Points, in no order, along strands that fork and pass close to each other.
In the rows, 128 means zero.
Points whose rows are less than 153 apart are linked; no others are. Some points are linked to none.
peg: [138 139  84 182 153 155 205 117 138 138 126 160  65  90 144  82 106 132
 153 147 101 170 125 148 114 136 146  97 166 144 126  56 116 125 157 158
 105 172 106  97  92 157 109 146 133]
gusi: [161 108 104 152 160 158 184  96 167 114 113 166  64  94 136 104 139 145
 137 156 126 179 135 119 113 141 147  71 152 140 117  72 121 140 140 194
 150 186 117 112  81 150 127 150 133]
Viz: [170 146 134 135 157 123 129 135 142 149 127 113 154 126 133 154  84 123
 119 129  77 114  84 141 132 131 142 125 152  76 131 124  97 101 118 131
 165 121 117 109 151 128 131  92 110]
lav: [144 149 164  75 146  94 115 117 113 128 125  74 112 111 128 141 123  96
 133 138 104 122 110 140 158 136 135 129 169  76 135 143 131  80 101 136
 128 141 146 147 149 105 183  99 150]
bipip: [108  96 102 138 165 134 114 126 117 114 137 165 116 137  91 126 166 155
  87 116 178 146 196 154  95 168 150 117  71 217 144 130 152 164 115 112
 101  85 168 106 146 153  64 144  97]
dolu: [107  97 122  96 141 132  88 135 136 146 115  94 109 122 112 100 163 111
 105 111 110 142 119 113 107 137 126 152 128 105 174 119 138  74  60 196
 149  90 147 153  92 123 100 107 111]
ninep: [105 155 133 177  78 157 163 113 113  83 110 110 129 143 166 111 116 122
 131 175 137 147  85  96 175 104 124  88 154 168 103 105 135 169 189 107
  97 178 115 160  82 167 175 160 157]
tador: [ 89 112 162 140  53 145  86 146 107 150 122 125 175 166 123 119 178  69
 104 116  85 137  81 114 143 102 111 150 122 152 181 104 155 114  90 114
 102  86 165 155 133 141 116 147 172]
nat: [106 104 133 113 167 117 113 114 127 128 132 178 138 150  90 163 170 139
 112 147 173 128 192 140 133 156 139  96  80 228 116 146 150 177 124 108
 126  92 147 130 197 120  84 146 115]
zadi: [182 168 137 166 103  88 145 122 148 168 138 132 143 121 151 103 124 116
 163 152  94 152 136 150 116 136 127 105 173 109 113  80 120 160 131  59
  59 160 127  54 168 141 162 140 135]
Mekif: [113  80 121 101 120 184  95 153 127  86 105 121 134 143  77 137 153 153
  74 117 179 150 152 119 134 118 131 132  83 146 132 174 126 118 129 155
 186 103 163 161  97 138 112 108 112]
fav: [118 116 136 129 105  94  58 106 153 169 100 127 164 126 102 140 160 139
 107 100 176 107 130 129  97 179 110 144 101 139 144 137 153 132  42 153
 143  97 122 130 160  84 112 116 102]
rotam: [133 122 104 137 104 149 109 149 148 100 118 132 157 145  93 149  91 181
  96 111 188  87 147 106 120 101 120 134  92 118  73 208 105 162 167 104
 181 110 108 142 104 117 123 110  86]
Tuga: [132 130  96  83 173 126 169 164  81 102 139 159 116 136 138 109 140 130
 176 145 123 111 206 137 109 107 125 121  97 147  93 148 113 181 204  87
 102 146 144 106 163 114 119 156 140]
lesis: [144 123 129 145 130 139 140  58 183 126 117 127  94 101 121 145 170 148
 153 149 179 156 143  98 114 165 124  82 168 138 122 105 123 158  85 193
 137 192  73 139  92  97 154 150 151]
Fon: [137  80 126  66 119 170  97 168 157  97 108 125 147 154  85 106 192 118
  81 121 162 172 195 113 111 115 155 134  82 131 152 152  96 130  95 175
 173 100 204 133 100 134 130 141 131]
Zim: [115 121 141 132 124 174 136 127 122 110 125 124 114 126 127  88 141 105
 110 134  99 173 121 109 162 123 128 118 138 137 141 107 140 120 137 146
 123 134 158 142  80 174 130 150 162]
rego: [131  91 164  78 117 138  97 111 128 137 121 154 163 153 112 120 219 118
 131 154 162 161 223 103 122 141 127  89 112 167 135 104 130 168  98 128
 125 153 203 110 139 119 152 165 178]
sisul: [ 94  86 154  64 178 148  82 138 125 121 119 108  95 136  95 133 171 127
  83 126 128 139 151 127 155 153 145 132 114 142 171 131 144  69  62 191
 171  84 193 167 119 138 117 106 111]
renob: [138 139 119 160 154 138 144  72 176 111 128 123 106  94 106 164  89 161
  90 147 170 133  95 156 146 176 131  75 146 176 101 131 125 144 120 150
 151 142  65 123 116 140 105 103  96]
gon: [ 94 147 145 121  78  98  91 165  89 146 118  95 182 158 147  96 134  75
 142 100  96 114 101 120 133  98 112 202 143  89 160 134 152  95 120  64
  76 119 180 126 115 146 160 121 137]
gike: [ 96 150 163 126 143  92 136 139  75 172 150 113 148 123 151 127 106  71
 154 110  57 104  62 146 153 120 115 167 158 108 178  94 156  58 109 105
  70  94 114 136 160 139 118 100 155]
nuge: [ 96 121 125 144  51 182 140 150 127  89  93 145 136 148 147 116 174 121
 148 154 137 152 143  65 151  85 129 114 113 144 115 110 119 167 195 133
 120 180 162 144  78 153 149 185 194]
vevav: [135 117 144  82 165 167 166 155 118  81 111 107  94 160 124 114  94 129
 111 151 101 132 129 122 172  86 151  96 118 109  96 151  94 120 192 129
 178 116 177 134 136 180 133 110 122]
reg: [147 142 180 115 118 118 109 106 158 143 127  97 124 111 134 162 128  90
 135 165  99 137  70 139 165 142 136 118 200  92 144 102 135  82  78 173
 123 171 121 149 121 103 202 122 158]
sir: [149 162 141 186  77  89 137  76 169 170 144 121 157 101 154 117 128 103
 145 125 110 147  67 136 118 147 103 133 194 111 135  78 140 123  85 151
  91 172  77 122 113 118 171 138 171]
tekad: [118 123 139  27 188 151 152 135 113  80 120 136 101 142 131 140 138 123
 150 170 104 134 176 127 172  93 138 103  96 135  93 143 115 129 172 153
 182 135 176 143 147 137 145 126 149]
suke: [146 116 136  99 135 112 113 143 138 145 118 144 153 131 111 144 158 137
 154 124 112 103 152  98  95 139 130 144  88 105 133 165 109 138  99 139
 167 103 117 128 170  70 119 119 130]
bor: [121 103  98 121 140 122 123 170  97  90 127 136 137 134 116  89 133 122
 116  89 150 129 185 153 108 122 130 172  93 150 123 143 134 133 140  81
  98 104 182  95 128 150 115 130 101]
dipu: [ 75 141 135 155  48 166 148 150  97  63  98 142 133 155 159 130 150 104
 144 162 154 121 121  86 172  92 128 120 152 165 109 120 139 171 205 112
 115 169 105 179  91 134 168 180 201]
nisom: [140 167  99 176  71 125 168 108 145 148 115 126 107  97 176 106 122 105
 197 127 132 136  91 112 102 102 117 153 180  68 148  98 121 113 132 151
  95 206  77 136  66 112 183 167 165]
ruku: [197 152 100 155 147  86 151 103 157 151 126 121 119  93 141  77 122 129
 165 138 103 151 159 164  97 138 132 122 164  95 108  93 106 145 112  76
  97 161 141  45 144 144 140 123 121]
Lilek: [121 120 150 111 109 171 131 130 120  81 103 129 128 137 130 109 188 124
 131 160 148 169 181 102 145 110 136 104 128 153 111 100  99 183 160 106
 108 178 186 109 100 184 163 166 182]
bisub: [120 128 150 127 122  90 103 169  96 165 148 177 180 159 144 161 114 115
 153 126 103  69 147 113 107 127 107 149  94 156 136 153 142 167 139  60
 101  91 116 107 203  82 114 128 129]
gaz: [134 113 152 128 119 119 101  95 177 160 124 138 140 129 118 127 200 118
 149 143 136 175 177 107 105 152 132  93 132 160 120  97 134 176  70 135
 111 162 154 111 143 128 139 166 166]
Dab: [137 120 163  90 136 164 119 124 120  82 124  96 103 139 139 130  97 139
  94 151 119 163 100 131 193  99 140  91 132 135 107 135 118  99 146 106
 163 131 188 161 115 194 163  89 128]
fug: [ 79  79 135  88 186 164 119 109  86  95 121 129  75 116  99 135 165 149
  75 129 198 136 177 141 148 143 135 123 102 211 147 136 141 109 114 155
 124 112 154 150 114 158 108 116 118]
Zesu: [110 142 105 139 102 131 117 146 123 153 135  95 123 111 142 103 138 110
 143  86 111 138  68 107  94 101 126 190 142  46 180 116 127  76  98 179
 128 133 103 144  78 104 117 122 127]
zef: [ 95 123  94 112 157 171 166 164 100 119 128 159  83 109 121 143 116 139
 148 110 110 119 139 117 117 101 143 155 106 110 149 151 124 110 177 167
 159 113 102 157 115  89  91 131 132]
kati: [127 126 130  84 169 130 131 124 105 122 127  88  87  94 151  72 140  96
 170 119  92 138 155 136 131 116 138 151 155  74 149 121 138  69 136 146
 106 146 188 122 107 149 142 120 146]
kelon: [157 152 143 148 171 128 173 100 133 155 142 153 103  90 153 167 114  91
 154 173  87 122  80 149 150 166 133 100 192 139 147  80 146  94 124 181
 108 151  57 144 160  88 130 123 167]
tal: [132 123 145  89 160 125 115 105 124  87 127  61  78 114 112 135  94 153
  92 133 147 138 120 155 178 123 135 131 153 121 113 167 136  77 121 127
 136 144 176 136  97 182 152  85 103]
Boseb: [159 129 163 149 136 136 137  80 194 151 116 159 126 119 133 162 171 127
 143 169 132 170 138  93 110 153 137  60 142 159 117  86 113 187 100 163
 143 183  92 113 139 105 138 172 165]
Rudu: [119 138 103 179  87 150 143 111 133 128 133 109 100  99 154  86 128 116
 160 123 143 145  86 118 116 102 115 156 161 101 150 105 124 116 142 174
 104 170  81 124  39 138 142 164 137]
solep: [118 139  64 161 145 131 170 152  90 135 135 161 105 112 146 139  99 149
 146 128 115  70 140 128  94 132 122 112 126 154 114 134 133 176 190 106
 117 130  67 124 158  89  94 124 111]
foz: [114 116 153 108  92 112  86 183 106 119 105 113 171 154 118  81 155  97
 102  93 125 125 142 132 121 100 122 183 113 102 162 141 139  88 111  62
 106  92 227 115 151 154 136 121 116]
Ziteg: [176 164  78 126 121  89 144 155 138 143 136  95 138 113 118 117  83 166
 147  84 137  81 128 130  87 113 122 172 133  39  99 168  90 112 135 117
 147 135 107  98 114 107 142  89  78]
zek: [ 96 130 112 136 101  66  76 141 112 156 135  94 162 120 134 112 105 135
 122  70 157  81  99 143  95 145  84 205 117  83 162 168 152  95  76 117
 104  87  98 123 115 113 115 101  68]
turu: [126 108 141 146  80  74  50 105 128 182 128 113 176 128 123 126 139 130
  99  95 171 104 128 143  81 169  94 181 102 106 150 140 157 121  35 104
  93  90 104 107 149 112 109 130  71]
peme: [195 144 106 114 180  87 154 110 150 165 147 139  87  86 156 101 134 117
 200 133  98 148 150 152  93 135 141 137 156  59 138  89 109 112 102 115
 103 181 139  62 162 103 131 124 146]
tibe: [ 98 115 164  27 183 134 143 152  78 111 120 146 113 167 140 127 158  90
 167 180  92 131 183 113 172 114 123 135  98 157 116 135 120 121 163 122
 128 110 196 140 161 127 125 126 184]
zurus: [141 112 133 137  76 119  73 123 152  92 121 117 178 136 103 120 126 168
  64 102 204 149 130 137 107 121 118 150 108 134  95 161 145 165  94  79
 132 118 175 116  98 166 135 131  82]
Mabos: [157 122 146 133 137 107  82 110 168 154 123 125 153 125  87 152 144 149
 108 126 144 121 146 118 101 158 134 102  92 152 121 138 125 151  76 144
 149  97 114 113 166 113  90 135 110]
ref: [ 99  88 120 104 153 131  98  96 113 105 137 132  91  99  95 112 167 160
  70 115 210 150 167 156 115 171 129 125 109 211 136 114 157 131  89 128
 101 106 167 116  98 165  96 136  80]
nem: [141  94 133  94 120 113  93 149 114 112 112  87 134 139 120  70 146 124
  91 106 145 155 136 156 138 120 127 156 125 127 138 153 144  83  90  96
 117 107 222 122 103 191 150 108 107]
feg: [137 141  80 165 123 131 166 153 141 129 147 151 141 124 132 150  87 167
 148 117 106  63 146 106  90 108 110 120 118 114 109 157 107 180 203 105
 149 115  53 118 142  86 108 133  90]
mifel: [198 145 109 163 107 141 135 140 189 149 135 128 147 133 133 137  67 113
 123 129  66 155  68 136 102 128 145 131 157  56 134  99  69  87 114 168
 173 123 112  82 120 116 157 105 106]
Mon: [ 97 104 124 128 100 160 100 130 116 118 109 111 139 141 115  98 176 124
 107 117 160 153 136 107 140 114 122 145 130 151 135 126 155 140 108 135
 127 134 180 135  62 159 135 142 155]
lage: [ 75 130 142 152  86 156 126 146 105 116 123 123 162 137 126 153  98 138
 113 116 126 103  62 113 154 123 117 144 126 135 132 152 144 105 142 140
 148  96  86 195  98 131 111 109 125]
Tegif: [181 127  85 147 153 136 121 155 165 163 142 144 150 142 102 122 138 156
 144  92  80 127 145 127  61 124 147 152  68  78 141 130  92 128 104 158
 164  70 114  84 153  83  62 114  82]
kop: [202 138 101 130  89 124 135 154 173 115 104 119 177 129 144 125 107 150
 154 120 152 100 160  94  73  85 135 115  98  41  82 179  86 171 183  98
 160 165 111  81 104 110 157 137  89]
sinen: [ 88 113 156  71 192 100 122 108 100 133 144 148 123 136 118 176 144 140
 147 144 140  87 143 135 163 149 116 103 100 185 130 165 143 134 114 151
 150 110 101 155 188  94 116 118 135]
Pes: [110 107  96 105 163 162 152 165 109 120 112 143 120 140  95 146 117 155
 131  99 106  94 134 117 120 112 149 163  84  83 131 163  97 102 159 197
 200  88 107 158 125  91  68 105  97]
zenam: [125 156 178 109 181  99 134  85 141 159 152 159 134 136 126 190 132 112
 152 196  94 113 109 141 169 168 124  79 139 180 119 102 130 127 100 142
 135 113  69 134 214  86 128 121 168]
niti: [133 137 102 168 110 132 142  88 142 137 132 107 112  90 150 119 106 139
 117 131 147 150  75 137 130 154 121 127 178 128 132 102 139 100 124 195
 137 140  58 153  65 135 133 119 127]
fali: [114  98 104  97 126 163  83 125 144  79 110  93 129 110  93 139 156 166
  76  96 204 133 139 140 124 139 127 151 100 119 127 190 128 113 108 185
 172 117 140 162  54 118 132 122  79]
fomut: [100 110 130  69 151 136 138 166  75 100 116 162 122 139 132  95 162 105
 170 129 112 127 191 126 126 108 122 149 106 123 137 155 122 143 172 118
 123 133 181 125 146 100 133 141 167]
mer: [115 152 100 124 130  99 169 111  90 137 130 132  91  98 159 121 154 113
 179 126 133 106 159 128  98 129 114 142 147 115 127 118 147 153 157 123
  78 186  98 133 124  91 147 153 160]
gor: [143 115 100 171  95 154  80 111 168 151 133  98 138 132 114  84 118 142
  72 102 124 178  79 135 109 127 119 148 128 117 152 122 108 114  76 186
 170  96 129 141  45 158 110 126  83]
tuk: [153 103 139  75 107 163  96 140 149 106  97 139 168 161  97  99 215 115
 136 137 149 157 220 102 113 112 149 130 103 124 140 135 100 162 108 131
 147 140 215 113 122 129 161 165 167]
Vuviv: [137 137 162  72 173  77 112 108 114 124 115  89 115 134 118 149 122 126
 139 144 128 101 143 160 157 149 136 137 148 112 125 152 151  99  84  89
 122 117 159 113 172 130 153  93 118]
kipof: [139 152  73 151 134 118 194 128 112 114 114 164  75  83 175 110 135 124
 188 138 151 121 174 128  89 110 108 135 151 101  97 115 138 184 192 100
  66 201  98  99 117 118 140 177 147]
Filas: [163 122 164 157  98 136  92  94 193 143 124 105 171 147  93 192  55 134
  45 137 128 151  53 131 154 145 146  84 148 120 105 123 103 106  80 143
 190 110 100 128 144 140 136  91 100]
Beko: [134 142 186  82 169 104 118  93 160 137 147 128 140 140 107 206 134 137
 118 169 128 121 114 137 171 152 117  80 112 155 116 141 127 137  79 154
 179 114  79 152 200  92 129 106 132]
Tuv: [177 151 106 145 151 117 175 148 131 149 154 127 114 112 154 113  72 113
 144 130  44 129  78 158 130 121 126 135 144  80 127  83 105  86 149 105
 118 119 106  76 157 139 125  83 120]
sav: [102 153 154 110 132  88 114 161  84 145 145  87 152 128 156 113 102  91
 140  99  63 102  74 144 154 103 125 182 144  78 154 144 136  60 121  85
 103 113 161 132 151 128 139  86 138]
viduf: [105  90 166  85 156 148  97 112 130 115 131 103  87 129 111 113 153 138
  88 121 136 176 131 145 162 141 138 107 131 165 148 104 167  72  71 164
 133  89 201 156 107 185 119 118 110]
sibe: [101 130 199 139  85 134 136 105 127  98 122 135 153 161 128 212 105 152
  83 144 173 105  91 115 203 122 125  61 123 175  87 154 158 157 147  93
 148 142  87 196 146 122 147 123 167]
Padu: [203 130 113 148 147 140 139 132 184 113 109 125 131 132 110 129  80 166
 109 136 122 126 124 135 114 133 148  80 116 111  81 153  80 158 155 119
 172 129 107  85 135 158 119 108  70]
Rulig: [ 97 145 139 166 129  73 124 127  94 170 166 122 154 129 119 181  57 140
 104 101 108  57  68 143 133 155 123 143 134 130 153 147 139  90 106  97
 123  80  64 152 178 102  81  94  98]
Filal: [110 168 118 168 131  82 160 112 102 146 170 148 114 101 148 147  97 145
 147 127 143  55 131 138 117 151 111 106 135 165 114 150 155 157 164  93
  86 142  22 142 169  84 109 130 129]
mepe: [ 85 135 164 162 107 157 133 116 102 112 116 124 129 145 121 171 128 132
  91 138 148 115  68 107 177 130 130  96 134 174 129 137 155 128 153 144
 145 124  78 192 106 128 141 129 157]
Nire: [132 131 103 110 142 104 122 104 124  99 125  73 114  89 104 120  84 162
 108 104 192 118 125 146 152 142 129 135 143 100  94 170 115 106 143 141
 147 146 127 131  93 160 156 104 105]
Nafu: [153 144 189 147  89 106  98  73 176 167 120  98 156 115 134 148 154  90
 132 149 115 159  73 129 140 162 124 112 185 113 151  80 137 115  43 162
 121 158  86 139 135 106 178 142 169]
Bok: [214 149  76 140 103 107 133 131 192 133 133 102 153 107 136 120  99 159
 153 110 145 115 135 121  60 120 124 133 133  33  87 167  78 135 135 121
 156 172 101  73 113  97 162 133  79]
Koni: [107 132 145 179  64 176 123 131 142  98 129 113 141 147 136  92 101 105
 101 141 109 184  63  92 176  98 133 106 147 159 125  92 136 114 154 131
 137 119 159 159  58 201 140 136 149]
kud: [113 142 185 131 125  53 102 139  99 166 153 148 173 164 148 187 103 115
 140 132 105  59 121 136 152 134 106 131 113 125 123 169 138 138 123  38
 107  96 109 130 218  87 146 105 130]
vatob: [ 87 151 118 193  56 173 154 123 123  85 113 124 132 130 159  88  88 106
 118 140 143 161  48 127 156 112 111 110 176 167 129  80 127 136 171 113
 102 154 113 152  50 215 152 157 158]
Kezal: [112 134 104 107 159 144 156 173 104 137 132 159  97 120 138  99 155 118
 181 114  91 121 153 120 112 103 136 141 113 103 134 122 111 122 177 144
 131 131 138 132 134  89 111 123 152]
bofib: [151 129  96 136 130 140 158 147 147 116 131 146 157 156 107 161  85 164
 127 126 134  59 138  90 100  86 115 104 105  79  77 181  92 167 185 127
 193 118  66 133 137  87 123 111  83]
marad: [ 98 105 120 131 108 124  89 168  99 157 162 200 192 172 121 152 121 106
 111 114 103  88 157 122  98 136 125 168  70 181 145 145 152 166 138  55
 113  54 156 125 219  84  76 147 108]
Boseg: [100 136 121  99 108 141 145 141  82  56 110 146 127 149 131 129 143 131
 115 146 176 120 178 127 175 103 130 118 108 168 110 162 136 180 203  68
 104 157 191 151 138 151 164 151 155]
Febon: [169 157 122 185 113 110 157  98 164 162 137 148 143 102 160 129  98 112
 136 150  91 143  87 147 124 148 122 110 187 139 122  66 129 135 138 116
  76 154  84  87 144 117 144 132 147]
barom: [129 157  79 133 107 143 139 208  86 148 153 145 122 138 140  79 128 103
 160  66  71 124 130 120  82  76 127 195 102  55 170 123 118 102 179 137
 116  94 152 102 103 112  92 125 122]
Telop: [150 127 136 115 167 123 171 108 124 140 144 101  57  98 155  74 123  89
 149 131  74 170 148 136 140 132 142 154 176 101 156  84 127  44  98 170
 113 136 180 128 111 168 136 117 154]
nor: [116 122 178  67 191  66 113 102 109 126 130 127 135 146 129 170 140 129
 144 136 159  88 166 153 168 139  96 129 109 142 119 167 135 137 104  82
 128 106 163 132 206 106 146 118 119]
meti: [103  87 157  49 174 149 121 147  89 102 121 137 109 160 117 120 161 114
 122 148 128 135 177 136 171 125 133 117  96 179 155 115 145  93 134 119
 115  91 221 132 142 174 116 114 149]
kete: [ 85 137 110 182 115 127 135 109 109 154 153 128 121 123 145  85 127 104
 134 116  90 160  92 150 122 142 113 148 156 173 162  76 145 117 117 128
  67 117 103 123 121 149  90 139 146]
pup: [195 127 109 143 121 144 145 128 186 103  93 144 152 150 134 136 103 145
 150 141 129 139 128 102 103 106 142  77 110  89  88 138  81 182 172 128
 169 152 100  97 117 117 163 144  99]
Gerat: [ 84 119 188  97  99 129 111 116 103  87 122 145 154 154 128 203 155 141
 103 158 190  97 133 104 194 118 118 111 110 161 101 171 162 156 157  96
 145 133 132 194 149  84 172 144 167]
sube: [135 120 140 111 123 112  87 112 143 119 109  98 131 125 114  75 166 134
 106 104 166 160 159 140 129 140 124 132 133 128 129 136 138 124  95 125
 108 146 180 105  84 173 148 140 122]
pifa: [ 99 153 139 140 106  82  88 134  98 174 148  98 176 118 128 167  81 136
 123  80 121  75  81 122 103 148 111 172 134  77 170 151 131  73  69 151
 131  93  64 144 140  89 110  99 101]
folak: [122 138 151 166 118  99 119 107 119 146 137 132 141 139 120 163  76 139
  96 116 117 109  89 152 140 147 115 117 134 152 123 123 151 126 106  76
 128  95  95 127 181 141 106 100 108]
fogo: [107 121  94 207  79 125  82 147 131 166 155 148 179 159 114 127 123 141
  87  89 129 120 103 151  63 147 116 182  85 161 156 124 142 142  93 106
 103  40 119 125 143 122  62 140  60]
Tiv: [148 143 131 165 141 151 136  64 166 105 119 102 100  86 124 152 105 149
 102 147 165 150  73 143 162 172 134  85 189 160 105 108 125 118 119 187
 141 164  68 143  86 146 156 119 129]
Gikur: [ 92 125 100 211  87 157 135 142 125 133 159 134 133 141 133 106 114 112
 103 104 107 165  79 132 103 132 120 136 123 209 137  90 162 176 133 104
  84 102 107 141 133 172  79 163 109]
buzel: [163 151  94 122 174 135 197 154 116 147 145 161  76 124 167  99  78 101
 159 143  31 145 129 154 130  95 148 127 147  96 128  79  97  99 179 107
 110 128 147  78 155 157 114 104 126]
pone: [139  96 171  71 174 143 111 117 122 110 149 101  77 149 117 102 130 123
 118 141 119 168 172 142 156 131 151 103 123 163 136  92 147  77  86 124
 125 102 229 113 133 219 123 119 135]
kemu: [ 97 149 156 177 115  89 133 114  98 168 154 118 135 118 148 113 114  72
 139 119  67 136  68 160 152 158 113 159 177 162 176  65 174 108 113  89
  49 112 111 130 152 151 108 125 164]
ner: [146 138  95 111 153  88 132 146 106 125 140 104 124 114 118 114  98 165
 147  87 145  77 162 136 101 130 111 149 117  85  99 192 114 128 151 101
 117 138 100 104 147 108 126 107  89]
Buku: [144 120 103 107 114 130  90 109 168  91  96  85 145 103  96 110 131 189
 105 110 212 134 148 123 115 133 127 139 115  94  90 183 108 136 119 157
 160 144 127 122  72 136 162 129  85]
Tamul: [116 167 155 146 130  76 147 110  91 154 146 132 140 105 162 172 113 124
 165 137 126  57 113 143 156 146 101 104 162 158 121 131 151 134 148  97
  80 136  50 157 191  75 161 120 151]
kika: [ 90 105 158 147 136 109 105  97 125 132 132 156 142 130  94 192 124 150
 103 139 180 101 149 138 134 163 120  86 103 220 116 148 168 177 107  87
 123  94 110 144 190 101  93 136 116]
filin: [101 140 136 170  52 150 125 160 120 140 146 139 196 168 133 172  76 130
 105 137 116  72  72  82 144 103 111 141 119 128 115 165 139 126 166 126
 157  86  56 191 110  99 123 135 120]
gok: [108 130 111 168 124 134 119 149 120 137 139 139 151 153 113 128  89 141
  99 114 121 133  97 153 129 130 138 138 117 175 126 121 149 143 136  76
 103  93 119 120 148 163  66 126 105]
rume: [ 90 121 107 161 121 135 106 169  94 157 149 171 162 152 102 150 129 119
 105  99 106 100 146 139  99 138 135 170  63 167 170 133 136 143 110 109
 117  37 129 119 174  95  60 127  89]
vek: [222 137  83 155 120 138 146 143 223 152 133 134 105 113 145 103  99 126
 150 136 101 172  92 112  68 120 163 135 131  29 140  88  89  98 106 173
 167 168 131  83  82 110 146 132 102]
Tunu: [120 126 159 110 114 150 120 133 108  80 117 127 122 163 138 129 140 132
 115 169 150 163 155 123 188 110 132 102 109 173  81 135 133 183 180  67
 112 153 192 132 146 191 149 147 170]
zugo: [ 84  98 101  91 164 183 147 118  90  75 115 124  74 100 107 126 165 156
  97 134 189 144 197 128 154 138 150 110 107 183 102 145 125 153 159 150
 133 157 171 130  81 159 133 135 136]
zuk: [ 97 154 206 117 111  67 121 107  96 154 145 117 161 146 153 182 125 105
 154 141 133  66 107 138 165 136 111 121 127 136 126 149 168 117 111  86
 103 117  85 184 188  74 151 114 160]
zose: [125 125 128  97 145 111 116 131 143 165 128 146 128 114 140 152 172 106
 176 132 113 130 148  88  88 131 125 141 116  96 158 106 127 132  86 177
 145 145 104 139 160  73 113 147 159]
mok: [170 122 124 139 159 137 146 102 176 122 118 130 111 116 101 166 103 164
 104 155 135 111 107 133 120 151 138  81 130 137 100 138  79 155 138 160
 176 145  74 134 140 127 122 109  98]
guz: [141 130  93 126 150 135 142 167 113 101 125 166 132 149 127 113 132 134
 135 133 141 121 186 151 102 128 141 134  86 159  85 167 131 197 182  64
 104 117 153 102 159 140 102 140 105]
mezaz: [124 152 132 138  97 102 150 101 120 148 132 100 116 107 176  85 172  96
 202 120 135 131 138 119 108 121 108 159 178  96 125 101 137 131 117 125
  62 212 119 109  84  99 174 167 177]
Tisen: [160 138 138  93 172  82 138 121 149 184 139 127  94  96 133 127 159 101
 186 142  86 144 145 120  91 139 149 128 143  76 162  88 120 104  73 165
 127 158 125 113 162  88 121 141 155]
pabav: [123  98  96 133 121 155 103 147 139 140 117 109 113 130 106  80 132 143
  97  90 110 177 117 126 113 107 128 154 102 109 167 119 129  78  95 200
 167  66 151 134  58 157  97 104 100]
Lases: [143 129 149 130 132 151 163 120 139 142 126 121 106 113 154  93 113 101
 123 154  76 172  92 134 148 119 140 115 187 112 145  73 120  92 137 149
 128 150 146 117  96 162 141 126 162]
pepa: [ 91 111 113 179  91 119  81 138 109 138 136 136 163 163 108 132  99 142
  58  91 159 121  89 153 105 141 113 173 101 178 133 137 161 138 118  85
 106  69 157 131 141 146  68 146  76]
Gef: [138 100 125 134 141 158 137  88 161 117 112 121  83 105 121 117 164 165
 126 144 177 166 154 123 135 149 143  88 155 155 127  94 125 158 103 184
 132 176 123 121  78 141 131 145 133]
tarut: [145 144  88 127 159 147 179 196 100 150 138 149  86 136 157  84 112 112
 166 113  54 153 138 117 107  84 152 141 116  69 146 102 101 107 176 133
 132 120 153 122 120 131  98 123 121]
vomu: [103 117 135 118 104 147 101 137 115  94 123 129 154 153 110 176 135 152
 104 123 177  87 154  96 153 117 124 123  94 153 110 198 132 170 150  98
 167 131 126 165 127 105 145 135 144]
sunes: [ 90 112 136  68 157 160 150 121  83  66 113 134  81 126 134 123 155 138
 129 152 184 119 204 138 172 120 129 123 138 145 103 150 123 143 185 127
 102 169 173 141  99 162 176 138 166]
Pif: [143 146  85 145  82 165 149 179 125 122 118 123 121 133 151  81 136 116
 188  99 114 149 120 106  96  75 132 191 115  47 144 127 115 120 172 140
 127 154 146 119  62 117 116 147 130]
Lutik: [151 119  82 129 173 145 143 159 143 137 140 143 133 138  89 141 129 174
 119  90 104  99 137 113  78 119 152 140  70  89 110 157  87 134 132 187
 206  75 104 119 140  79  73  96  64]
Ragib: [149 150  71 168 152 128 211 108 142 112 110 171  65  79 179 103 115 116
 177 153 126 137 133 133  98 121 131  84 148 108 108  93 112 138 195 115
  96 211  76 103  99 127 131 151 133]
Mabe: [140 144 146 126 176 117 164 103 143 162 140 170 112 118 146 180 116 117
 160 157  68 118  90 148 153 134 131  87 153 128 125 100 116 115 132 148
 149 145  61 113 201  91 129 119 164]

A fork is a point with three links, a tip a point with one. Leave the first point through the second and follow the links. Name the first fork or tip that comes.
sir; Febon -> gok
nuge; Lilek -> kika
Fon; Mekif -> tibe
Tisen; peme -> kelon
rume; marad -> filin
mer; mezaz -> ner
bipip; ref -> Zim

A fork is a point with three links. Follow the links from the first point to the second and name the forks in between, in order.
Mekif; Lutik -> tibe fomut Kezal
zuk; Mabos -> gok
fomut; kipof -> tibe
kud; Koni -> gok Zim
gok; fug -> Zim

Name the points in between on the shortest way along the links from the first point to the second, in order.
Tuga; peg -> fomut tibe tekad vevav Dab tal Nire Buku fali Mekif Fon tuk rego gaz Boseb lesis Gef gusi
Vuviv; sav -> lav reg Nafu sir Febon zadi ruku peme Tisen zose suke Mabos fav turu zek pifa Rulig folak gok Gikur kete kemu gike
filin; Rulig -> lage mepe sibe Gerat vomu rotam bofib feg solep Filal Tamul zuk kud bisub marad rume fogo pepa gok folak
pup; Mekif -> Padu mok renob Tiv niti Rudu nisom mezaz mer kipof Ragib peg gusi Gef lesis Boseb gaz rego tuk Fon
